A landscape with many valleys, sampled at points; each row gives a point and its height.
From any point a ball takes the steepest step (drop divided by distance) to one of its 2 nearest points. It stops when none of these is lower. Distance is the straight distance between rows; heights are no part of it.
q41 (h 595): [1.192, -1.986, 0.404, -4.440, 2.223, 2.412, -2.808, -2.592, 0.382, -2.790, -0.712, -2.189, 1.683, -0.603, -0.192, 4.285, 1.510, -6.129, 4.727, 5.085, -0.604, 2.548, -1.986, 0.394]
q499 (h 187): [1.883, 2.890, 2.139, -0.714, 6.662, -7.202, 0.358, 0.020, 4.901, 1.147, 0.860, -1.660, 3.521, 0.436, 1.868, -5.333, 2.006, -0.550, -1.600, -1.313, 0.969, 1.880, 2.772, -3.397]
q175 (h 552): [0.054, -1.639, 0.071, 1.449, 2.870, 0.728, -1.668, 1.420, 0.202, -0.728, 0.323, -2.876, 2.848, 0.117, 1.983, -1.660, -2.512, 3.997, -0.024, 3.109, -0.046, 2.893, 1.976, -0.998]
q108 (h 342): [1.345, 2.545, 2.022, 1.027, -5.756, 3.166, -1.351, 1.034, -0.289, 1.236, 0.401, 1.867, -0.480, -3.265, 6.169, 0.842, 1.044, -4.828, -3.047, 3.844, 0.971, 0.609, -3.901, 4.177]
q838 (h 158): [-0.568, 2.684, -0.129, 2.554, -3.187, -1.485, -0.654, 6.667, -2.067, -0.967, 4.126, 2.231, -0.900, -2.542, 1.569, 2.629, -2.697, 2.559, -1.442, -3.005, -1.144, -1.548, -2.806, 2.518]
q873 (h 343): [-0.681, 0.204, -0.968, 2.547, -0.999, 5.071, -1.760, -0.865, -1.187, 1.936, -1.327, 2.113, -0.128, 0.794, 0.568, 1.900, 1.109, -0.697, -0.522, -0.846, 3.708, -0.432, 3.796, -0.291]
q638 (h 294): [1.436, 4.205, 0.921, 1.952, -1.969, 3.047, -0.877, -1.677, -1.034, -0.408, -3.316, 0.292, 2.322, -1.213, 4.655, -0.689, 2.214, -4.272, -1.028, 1.624, 2.171, 1.299, -2.067, 3.049]
q311 (h 492): [-0.688, -3.901, 1.451, -0.963, -3.920, 2.569, -0.334, -0.659, -0.155, 2.624, 0.068, 1.765, -0.675, -3.249, 4.045, 5.641, -1.434, -3.612, -0.599, 0.061, -2.040, -0.099, -1.025, 5.724]
q463 (h 379): [0.467, -0.545, 2.019, 0.914, -0.565, -3.272, 3.288, -5.611, -0.494, 2.988, -1.159, -1.127, 1.860, 1.733, 1.391, -3.689, 1.760, 1.020, -0.105, -0.875, 2.293, 0.719, -3.839, 1.700]
q550 (h 232): [1.809, 3.126, 2.804, 3.161, 1.196, 0.816, 2.269, -2.936, -0.951, 0.768, 0.179, 2.177, 1.708, -0.290, 4.129, -1.775, 0.669, -3.768, -2.232, 1.928, 1.441, 1.099, -6.472, 4.337]
q929 (h 472): [1.216, 3.578, 2.240, -2.005, -1.868, 0.871, 0.395, -2.808, -0.856, -1.441, -3.147, -0.461, -1.213, 2.319, -6.324, -1.019, 0.995, -0.590, 0.031, -1.491, 0.686, -0.562, -2.928, 1.581]
q954 (h 543): [-0.689, -2.413, 0.808, -3.361, -0.170, -0.275, 0.280, -2.900, 0.359, 1.563, 1.638, 0.355, -2.560, 2.699, -0.558, -3.491, 1.083, 1.567, 0.394, 1.992, 3.225, 1.032, -1.193, -3.466]
q786 (h 448): [-0.599, -1.657, -1.002, 2.993, -2.194, 1.956, -1.105, 1.148, -1.008, 2.190, 0.806, 4.692, -3.858, 0.107, -6.380, 5.390, -1.160, 1.670, 1.147, -4.157, -2.628, -3.890, 1.705, -2.541]
q580 (h 535): [-1.724, -3.776, -2.400, -3.496, -1.619, 1.450, -1.106, 3.257, 0.177, 1.893, 0.488, -0.992, -1.247, -1.812, 2.707, 2.791, -0.474, -2.572, 0.418, -0.545, 0.129, 1.129, 1.632, 4.010]
q833 (h 474): [0.332, -3.352, 2.065, -1.328, 2.648, -2.799, 1.560, -1.451, 1.679, 2.967, 0.822, -2.154, 3.989, -0.772, 3.749, -1.824, -0.388, -0.250, 1.011, 1.496, 3.216, -0.119, 0.323, -1.044]
q807 (h 277): [-0.434, 4.060, -3.741, 2.008, 0.278, 1.756, 0.080, 1.755, -0.009, 0.520, -1.181, 2.953, -0.082, -0.648, 1.813, 2.510, -1.616, -1.746, -3.047, -3.473, 3.100, -3.413, 2.193, 0.164]
q199 (h 385): [-2.095, -2.582, -2.297, -0.334, 0.988, -0.158, -1.717, -3.327, -0.447, 1.212, 2.218, 1.070, 1.742, 3.992, 3.316, 1.353, 2.712, -3.646, 0.343, 2.257, 1.298, -3.297, -3.068, 1.174]
q230 (h 326): [-1.011, -3.946, -5.374, -4.062, 0.585, 1.677, -0.399, 0.511, -0.801, -0.115, -1.147, -2.015, -4.748, 2.261, -2.074, 1.031, 1.655, 0.661, 1.188, -0.068, -2.259, -1.308, 3.459, -2.332]
q57 (h 522): [1.251, 5.333, 3.225, -1.382, 2.841, -1.345, -1.203, -0.712, 0.252, -1.282, -2.997, -1.871, 2.590, 3.377, -1.617, -4.535, 0.996, 0.705, -1.956, -0.930, 0.911, -0.324, 1.965, -2.335]
q118 (h 334): [2.796, 0.114, 1.972, -0.798, -0.559, 2.768, 1.412, -4.227, -0.923, 0.323, -4.087, 0.264, -1.746, -4.908, 0.528, 1.594, 1.318, -3.969, 2.207, -1.514, 2.041, 2.490, -2.214, 1.275]
q110 (h 409): [0.238, -1.069, 2.845, -0.982, 5.041, -2.546, 0.589, -3.437, 4.012, 3.327, 2.163, 1.374, 1.503, 1.710, 5.519, -2.588, 2.388, -2.528, -0.594, 1.550, 4.636, 1.852, 2.217, -2.199]
q408 (h 309): [0.840, 3.879, 1.077, 0.733, 2.108, -1.335, 2.336, -4.544, 0.054, 1.447, -1.411, 1.838, 2.266, 1.407, 4.124, -5.549, 3.218, -2.656, -3.066, -1.322, 2.256, 0.906, -3.654, 1.447]
q120 (h 142): [0.591, -0.686, 1.960, 2.327, 0.716, 0.140, 1.597, -1.405, -0.571, 1.478, -0.879, 0.706, 2.467, 0.631, 1.722, -0.970, -3.433, -0.765, -1.369, 2.043, -0.569, -0.816, -4.516, 5.382]
q359 (h 16): [2.456, 0.463, 4.005, 2.667, -2.233, 0.500, 2.949, 2.308, 0.692, 0.177, 1.471, 1.924, 0.342, -2.456, 1.923, 0.140, -4.286, -1.937, -2.954, 1.733, 0.573, -1.307, -2.826, 5.875]
q545 (h 265): [-0.566, 2.892, 3.695, 0.126, -1.823, -2.499, 4.547, 3.308, 2.690, 0.661, 1.833, 2.269, -1.404, -2.569, -1.327, 0.291, -6.163, 2.574, -3.713, 1.067, -0.250, -2.761, 2.366, 1.963]
q18 (h 189): [-0.888, 1.631, -1.219, 3.624, 1.136, -5.656, 1.818, -0.455, 2.761, 1.303, 0.420, 1.043, 5.926, -0.823, -2.502, -1.897, -1.025, 3.944, 0.114, 0.188, -0.882, 1.472, 3.284, -7.122]
q605 (h 282): [-0.741, -2.483, -0.331, -3.415, -2.706, -1.059, -1.435, 4.822, -2.315, 0.526, 0.110, -1.777, 0.592, -0.814, -1.656, 1.047, -1.915, 1.666, 1.084, -2.185, -4.816, -0.912, -2.900, 4.535]
q757 (h 219): [0.370, 0.221, -1.288, -0.004, 1.056, 1.555, -3.485, 1.603, -3.827, 0.406, -5.145, -1.629, 2.964, -0.955, -2.945, 0.713, -1.088, 1.875, 4.476, -3.731, -2.404, 0.965, 0.281, -1.476]
q430 (h 398): [-1.039, 0.330, 0.053, -3.476, 1.399, -1.914, 1.826, -4.404, 2.725, 0.681, -3.275, -4.451, -0.322, 0.973, -4.069, -1.238, 2.066, 2.379, 0.415, -0.315, -0.497, 2.888, 3.406, -1.270]
q201 (h 279): [-0.641, -2.264, 2.422, -2.411, -0.534, -0.892, 1.579, 3.638, 0.274, 2.334, -0.603, -1.417, -0.964, -3.253, 2.017, 3.954, -6.349, 0.648, -1.820, 1.566, -1.610, -2.653, 0.350, 3.294]
q346 (h 177): [-2.412, 1.996, -4.486, 1.403, 0.266, -1.401, 1.825, 2.648, 0.530, 0.685, 2.824, 3.011, -1.956, 0.266, 3.682, 0.180, -4.091, -0.159, -1.904, -0.938, 1.777, -2.446, 2.369, 0.835]
q869 (h 411): [-0.404, -1.781, -2.483, 3.632, 0.327, 4.436, -1.072, 0.842, -1.310, -0.064, 1.085, 4.077, -4.821, 2.284, -2.770, 1.772, -1.275, 1.535, -0.692, 0.755, -2.034, -2.395, 2.115, -3.319]
q145 (h 544): [0.615, 5.800, 0.627, 1.085, 0.115, -1.381, 0.548, 1.289, -0.075, -0.777, -2.400, -1.800, 3.133, -0.268, -0.278, -5.481, -0.043, 3.273, -2.291, -0.492, -1.550, 0.234, -0.820, -0.766]
q238 (h 460): [-0.086, -1.761, -3.998, 1.159, 1.289, -6.676, -0.700, 2.031, 0.099, 1.501, 2.932, -0.319, 1.678, 2.487, 2.604, 1.302, 4.351, 1.167, 1.662, -2.935, 1.997, -3.041, 7.021, -6.274]
q681 (h 83): [0.379, -0.873, -0.849, 0.449, 4.633, -4.241, 0.335, -1.265, 4.249, -1.063, 2.186, -1.741, 1.731, 1.694, 0.041, -5.650, 2.493, 0.525, 0.179, -0.830, 0.859, 2.689, 1.478, -2.847]
q464 (h 614): [0.170, 0.210, 0.852, -3.811, 0.893, 4.243, -3.287, -2.244, -0.057, -5.994, -0.626, 0.807, -2.594, 1.124, -0.689, 1.561, 0.105, -4.656, 2.615, 6.769, -0.188, 1.650, -1.237, 0.603]
q996 (h 493): [-1.128, -1.003, -0.658, -2.172, -3.114, 1.810, 0.084, 0.848, 0.805, -0.934, 1.820, 0.986, -5.294, 0.936, -3.608, -2.656, -1.030, 1.651, -0.223, 1.777, 0.158, 0.079, 0.314, -3.002]
q973 (h 234): [0.060, 4.923, 0.811, 4.805, -4.102, -1.960, 1.166, 7.337, -0.089, -1.451, 2.502, 3.646, -0.498, -2.947, -1.940, 2.779, -3.025, 4.348, -1.475, -4.587, -3.872, 0.809, 0.368, 0.740]
q648 (h 228): [1.366, -1.318, 2.155, 0.472, -2.100, -0.271, 0.345, 5.630, -0.161, 0.003, 0.654, -0.621, 0.995, -2.809, -4.596, 1.691, -1.008, 2.046, 1.906, -2.739, -4.116, 2.533, -2.837, 4.436]
q99 (h 150): [1.731, -0.848, 4.129, 1.983, -2.950, -0.502, 2.380, 6.422, 1.577, -0.814, 3.996, 0.528, 0.606, -4.138, -2.115, 0.119, -5.372, 0.930, -0.236, -0.094, -2.882, -0.631, -2.039, 3.886]
q167 (h 49): [-0.953, 1.992, -3.472, 1.515, -0.471, 0.920, -0.202, 5.015, -1.012, -1.255, 3.516, 0.436, 2.030, 0.740, 1.417, -0.916, -3.334, 1.685, -0.639, 0.399, -0.356, -1.096, -0.542, 3.598]
q117 (h 533): [-0.475, -3.872, -2.116, 0.290, 1.251, 1.083, -3.394, 1.515, -2.059, -1.959, 0.168, -4.055, 2.587, 2.736, 1.532, 0.341, 1.458, 2.641, 1.672, 1.113, -2.492, 2.397, 2.564, 0.934]
q937 (h 383): [0.919, 0.621, 0.660, -2.314, -2.349, 0.785, -0.404, -0.396, -2.492, -3.035, -1.400, -2.546, -3.155, -2.591, -0.706, 1.709, 2.480, 1.387, 3.052, -1.540, -1.410, 4.258, -4.249, 1.985]
q794 (h 200): [-1.884, 2.113, 1.665, 2.217, -1.508, -0.998, 3.146, 1.167, 2.389, 1.196, 2.709, 2.118, 0.391, 0.496, -4.723, 0.419, -4.455, 4.774, -2.755, 1.724, -1.576, -0.837, 1.280, -0.025]
q322 (h 393): [-0.595, -2.831, -3.635, 0.294, 0.508, 5.203, -1.975, -0.601, -2.087, 1.033, 0.491, 2.851, -0.440, 1.358, 3.489, 4.022, 4.092, -4.157, 0.919, 1.252, 1.977, -1.808, 4.260, -1.342]
q428 (h 570): [0.711, -3.249, -1.431, -3.328, -0.899, 4.630, -3.483, 0.966, -0.541, -0.544, -0.206, -1.506, 0.711, -1.054, 0.862, 1.893, 1.333, -3.919, 3.564, 0.910, 1.140, 2.598, 0.120, 0.093]
q4 (h 499): [2.044, 3.615, 3.452, -2.591, 0.849, -0.367, -1.210, -2.526, -0.930, -3.825, -4.492, -3.217, 2.531, 1.114, -2.774, -1.899, 2.619, -0.807, 1.995, -0.718, 0.959, 1.481, -0.040, -1.029]
q633 (h 406): [-1.420, 2.283, -2.711, -0.030, 2.725, -4.651, 0.587, 1.526, 2.433, 0.368, 2.662, 0.498, 1.655, 0.255, 2.569, -0.934, 3.069, -0.609, -1.413, -1.866, 3.922, -2.240, 3.522, -4.153]
q566 (h 403): [2.224, 1.033, 2.897, -3.102, 1.094, -0.069, 0.910, -7.006, -1.768, -1.436, -3.250, -1.856, -0.317, -1.755, 2.827, -0.546, 3.080, -3.010, 1.948, 1.276, 3.534, 3.235, -2.070, -0.180]
q549 (h 295): [-2.607, -1.015, -2.301, 0.522, 2.633, 0.319, 0.797, -0.545, 0.862, 1.328, 2.667, 1.225, -1.755, 0.647, 4.292, -0.266, -1.030, -0.068, -1.895, 3.243, 2.168, 0.195, 0.483, -0.679]
q673 (h 317): [3.051, 1.483, 4.375, 1.182, -6.738, 2.361, 0.230, -1.539, -1.443, -0.705, -0.122, 1.716, -2.203, -4.248, 5.497, -0.729, -1.158, -5.123, -1.925, -0.330, -3.250, -0.056, -3.637, 4.782]
q730 (h 236): [-1.054, 0.659, 2.597, 1.431, 1.437, 0.877, 2.325, -1.845, 2.367, 0.529, 0.362, 0.705, -1.713, 1.290, -2.480, -1.626, -1.797, 1.948, -2.846, 1.265, -0.273, -0.798, -2.460, 2.857]
q998 (h 432): [-1.670, 0.617, -2.755, -2.232, -1.625, -2.192, -0.329, -1.151, -0.491, 0.571, -0.818, -2.486, -2.299, -1.792, -1.309, 1.300, 2.238, 2.770, 2.955, -3.133, -1.394, 2.135, -0.672, -1.373]
q164 (h 470): [-1.236, -2.125, -3.885, -1.617, -0.201, -2.798, -1.294, -2.584, 0.419, 0.526, 0.480, -3.354, 0.251, 2.230, 0.273, 0.405, 4.422, 0.874, 1.130, -1.839, 1.145, 0.818, 0.040, -1.101]
q657 (h 256): [4.402, 0.005, 3.031, 2.368, -3.635, 1.104, 0.249, 0.696, -3.464, -1.994, -3.281, -0.411, -2.877, -5.674, 3.182, -2.141, -1.862, -3.575, -0.200, -3.278, -4.550, -1.966, -3.890, 5.169]
q134 (h 438): [-0.582, 3.178, 0.124, 0.475, 0.409, -0.150, 0.273, -3.860, -0.216, -1.380, 0.207, 1.913, -0.459, 6.909, -4.965, -1.946, 4.032, -0.744, -0.397, -1.096, 0.527, -1.297, -0.782, -1.709]
q14 (h 444): [0.011, -0.430, 0.052, -2.303, -2.432, 2.277, -2.907, 5.026, 1.534, -1.928, 2.794, 2.006, -3.167, 0.532, 0.177, -1.333, -1.500, -1.774, -0.940, 3.141, 0.170, -1.505, -0.503, -0.225]
q475 (h 145): [1.522, -0.419, 1.283, -1.161, 2.722, 0.865, -0.026, 3.378, -1.015, 1.113, -3.442, -1.056, 1.142, -3.750, -1.760, 2.581, -0.539, 1.943, 2.304, -3.168, -0.016, 1.105, 0.317, -2.296]
q916 (h 369): [-1.807, -1.951, -2.100, 3.730, 3.126, 3.030, -0.180, -0.278, 0.478, 1.189, 1.839, 1.429, -1.528, 1.579, -0.348, 1.348, -3.617, 3.584, -0.142, 1.472, 0.667, -1.944, 0.799, -1.594]
q437 (h 471): [-1.152, -0.825, -0.160, -1.597, 0.197, 2.943, -2.103, -1.507, -0.819, -1.390, 0.200, -1.044, -2.759, -2.132, 5.643, 2.827, 2.936, -2.060, -0.703, 3.319, 0.393, 2.753, -3.922, 1.089]
q208 (h 496): [-1.930, -2.183, -4.324, -0.406, 1.039, -4.477, -0.907, 2.474, -1.577, 1.526, 1.622, -0.164, 1.285, 2.793, -0.409, 1.365, 0.932, 3.588, 0.698, -0.217, -1.365, -3.420, 2.958, -4.002]
q3 (h 431): [-1.142, -2.430, -1.226, -0.650, 3.012, -1.628, -2.070, -2.918, 0.175, -0.215, 0.832, -1.915, 0.795, 4.701, 3.778, 1.442, 4.914, -2.522, -0.172, 1.907, 1.534, -0.446, 2.408, -0.169]
q596 (h 451): [-1.313, -2.271, -4.796, -1.107, 0.223, 1.281, 1.424, 2.323, 0.251, 2.679, 1.605, 3.092, -1.613, 2.493, 3.067, 1.935, 1.181, -2.783, 0.202, 0.264, 2.951, -5.078, 5.851, -3.372]
q573 (h 423): [-0.206, -0.094, -1.097, -2.487, -2.870, 1.413, -1.029, -4.462, -3.838, -4.053, -0.735, -1.676, -2.500, -1.797, 2.200, 3.859, 3.685, -1.632, 3.658, 1.330, 0.383, 5.168, -2.754, 2.563]
q606 (h 276): [-0.658, -0.056, -0.878, -0.310, 1.769, 3.099, -4.479, -1.200, -5.735, -3.362, -3.563, -1.262, 0.174, 0.474, 0.564, 0.690, -1.314, 1.089, 2.471, 0.770, -0.564, 0.247, -0.595, -1.700]
q674 (h 259): [-0.812, -2.514, -6.204, -1.924, 2.401, 1.540, 1.656, 0.461, 0.841, -0.811, 0.561, 1.168, -4.592, 4.436, -0.053, -3.204, 2.474, -0.417, -1.441, 1.757, -0.803, -1.922, 5.318, -3.284]
q44 (h 631): [0.273, -1.041, 0.658, -2.251, 3.186, 2.969, -3.427, -1.189, -2.377, -4.891, 1.093, -2.420, -0.990, 5.317, -0.901, -0.198, 3.247, -1.838, 2.688, 5.157, 1.099, 1.237, 0.807, -1.553]
q526 (h 397): [-0.921, 0.704, 2.198, -1.760, -4.654, -3.887, 1.936, -0.608, 0.367, 1.871, -0.867, -0.209, -3.351, -1.981, -2.044, -2.885, -1.984, 2.911, -1.809, -1.874, -3.433, 0.090, -3.757, -0.121]
q941 (h 422): [1.172, -1.149, 0.402, 2.312, 1.532, -1.847, 3.421, -1.890, 1.132, 0.620, 0.364, -2.025, 4.558, 0.065, 0.531, -1.584, 4.047, -0.170, 0.475, -0.847, 1.632, 1.590, -2.855, 4.069]
q270 (h 245): [-2.150, -1.526, -0.116, 1.280, 0.172, -5.728, 2.194, -2.313, 1.724, 3.472, 1.917, -1.005, 4.927, 0.302, -1.241, -0.559, -0.240, 4.990, 0.603, 0.749, 0.205, -0.502, 0.425, -3.700]
q658 (h 325): [1.916, 1.556, 0.990, 0.266, -3.878, 1.941, -1.468, -0.960, -3.309, -3.877, -2.532, -0.930, -4.900, -3.809, -0.009, -0.485, -1.707, -1.234, 1.655, -3.216, -2.781, 0.477, -4.168, 2.515]
q541 (h 254): [3.197, 1.090, 1.286, 0.403, -0.119, 1.976, 0.531, -0.852, -0.141, 1.408, -3.206, -0.435, 1.429, -4.444, -0.792, -1.620, -0.519, -1.665, 2.044, -3.260, 3.406, 0.897, -0.906, -1.204]
q216 (h 188): [0.140, -0.422, -5.133, -0.553, 5.271, -1.845, -0.240, -0.299, 3.614, -1.864, 2.351, -0.376, -0.963, 4.366, -0.277, -4.240, 2.868, -1.888, -1.278, 0.478, -0.846, -0.885, 4.625, -2.919]
q16 (h 336): [0.685, -0.394, 3.704, 0.057, 1.740, 3.922, -1.836, -2.025, -1.804, -2.017, -3.975, 0.299, -1.983, -2.525, 0.017, 0.422, -5.035, 0.391, 0.292, 2.038, -0.337, 0.077, -0.860, -0.295]
q682 (h 441): [-0.834, -3.074, -1.481, 0.545, -1.767, 3.639, -1.484, -3.229, 0.210, 2.835, 0.217, 2.640, 0.541, 0.629, 2.969, 1.852, -1.427, -4.949, 0.800, 2.618, 0.567, 0.076, -1.425, 2.690]
q103 (h 407): [-2.179, -0.962, -1.846, 1.175, -3.145, -0.079, -1.088, -1.106, -1.063, 0.452, 1.661, 1.752, -1.165, 4.340, -4.780, 1.724, 3.433, 1.802, 0.211, -1.597, -0.033, -1.860, -1.691, -0.030]
q616 (h 344): [-0.359, 0.753, 1.395, -0.805, -4.660, -3.343, 1.527, 3.065, -1.453, 1.455, -3.025, -0.850, -0.452, -1.577, -2.434, -1.014, -4.110, 1.759, -1.216, -3.301, -3.012, -2.487, -0.524, 2.501]
q221 (h 516): [-2.496, -3.888, -4.625, 0.457, 1.046, -1.552, -0.240, 2.185, -0.958, 2.216, 2.205, -1.280, 3.901, 3.497, -1.500, 1.878, -0.310, 3.705, 1.957, 0.105, -3.155, -0.278, 3.943, 1.261]
q906 (h 233): [-1.143, -1.043, -3.685, 2.749, -0.198, -4.720, -1.205, 1.039, 0.387, 0.650, -0.092, -0.335, 6.179, 1.420, -5.497, -0.076, 1.365, 4.345, 2.480, 0.717, -4.918, 2.229, 2.060, -6.585]
q975 (h 391): [3.155, 0.668, 4.801, 2.530, -0.266, 2.231, 1.561, 0.293, -1.644, -1.737, -2.972, -1.283, -0.130, -4.610, -2.095, -1.939, -3.181, 3.297, 0.006, 0.569, -0.965, 1.913, -3.140, -1.853]
q698 (h 330): [0.491, 2.594, 2.326, -1.814, -0.314, -1.539, 2.720, 4.677, 2.229, -0.606, 0.913, 0.178, 1.824, -0.812, -0.185, -3.009, -4.536, 0.593, -2.960, 2.102, 1.720, -0.042, 0.651, 1.116]
q509 (h 164): [1.436, -1.516, 5.492, 1.324, -1.292, -1.280, 2.132, 3.033, -0.456, 0.709, 0.078, 0.390, -0.779, -4.408, 2.085, 3.040, -5.381, -3.004, -3.784, -0.738, -3.043, -4.409, -1.074, 5.250]
q890 (h 306): [0.577, -0.107, 3.587, 2.620, -1.957, 1.465, 0.873, -0.434, 1.446, -0.784, 1.268, 1.104, -3.592, -0.956, -3.626, 1.860, -2.012, 0.064, -1.950, -2.174, -1.340, -0.749, -3.242, 1.810]
q945 (h 390): [0.162, -1.398, -2.329, 1.977, 3.041, 1.490, -0.572, -1.317, 1.090, 0.748, -1.917, -0.067, 2.904, -0.149, 1.070, 0.133, 0.523, -0.245, 1.264, -1.537, 4.229, 0.660, 4.748, -3.728]
q970 (h 310): [0.700, 0.778, 2.871, -0.395, 7.360, -6.177, -1.134, -0.553, 2.486, 0.594, 2.253, -0.323, 2.621, 1.111, 6.099, -0.577, 3.638, -1.442, -1.491, -1.137, 3.732, -1.120, 3.783, -4.279]
q197 (h 588): [-0.901, -2.503, 1.370, -4.493, 0.566, 2.115, 1.335, -5.643, 1.087, -0.340, -0.001, -0.436, -3.960, 2.419, -2.808, -0.311, 2.095, -2.684, 1.806, 2.589, 1.479, 1.523, -0.514, 0.773]
q787 (h 645): [0.168, 0.280, 1.112, -0.402, 4.123, -0.753, -2.622, -3.922, -0.864, -3.666, 0.064, -2.865, 0.128, 5.298, -1.347, -1.864, 2.414, 1.505, 1.852, 2.426, 0.464, 1.019, 1.920, -3.946]
q505 (h 26): [0.040, 1.509, 0.469, 1.591, -1.323, -2.179, 1.638, 4.689, 0.051, 2.101, -0.968, -0.356, 3.808, -3.264, -5.640, 1.494, -0.675, 3.983, 1.339, -1.505, -0.996, 0.468, 0.027, -4.101]
q299 (h 370): [-1.132, -0.635, -3.887, -2.603, 1.499, -0.151, 0.033, -1.375, 1.853, -1.182, -3.620, -3.168, -2.724, 1.612, -5.692, 0.945, 0.870, 1.999, 0.718, -0.113, -3.506, 1.585, 4.924, -1.556]
q892 (h 392): [0.180, 1.647, 1.198, -2.120, -2.531, 1.868, -0.392, 3.256, 2.364, 0.047, 2.896, 2.885, -0.381, 0.175, 2.308, -4.141, -2.930, -2.844, -2.993, 1.491, 3.036, -1.196, 0.252, 2.231]
q66 (h 364): [-1.190, -0.127, 0.518, 1.484, -2.087, 0.917, 1.263, -2.109, 0.351, 1.167, 1.184, 1.048, -1.670, -0.016, -2.276, 4.235, 2.607, -0.643, -0.512, -2.847, 1.045, -0.566, -4.166, 3.538]
q166 (h 286): [0.075, 3.395, -1.653, 3.730, -1.928, 1.973, -0.047, 2.739, -0.122, -0.595, -0.991, 1.237, -1.498, -3.451, -3.441, 2.017, -0.606, 3.647, -1.079, -4.535, -3.127, -0.770, 0.627, -0.225]
q811 (h 119): [-0.654, 2.272, -2.215, 1.911, 1.012, 0.067, 0.377, 1.698, 1.746, -0.023, 1.778, 1.332, 2.567, 0.442, -4.816, -1.165, -0.105, 3.120, -0.197, -0.773, 1.432, -0.772, 2.664, -4.913]

Call two points neighbours if one is among the 2 nearest of the other. Go from one point of each pair to the other, from neighbour to neighbour, staying as low as possible. Name the highest point that can't be avoided.
q359, q794 => q730
q794, q199 => q164
q657, q794 => q108

For each start below, name every point that the ball comes to, in order.
q197 => q954 q996 q14 q892 q698 q545 q794
q44 => q464 q41 q428 q580 q311 q682 q199
q4 => q929 q134 q103 q66 q890 q730 q120 q359
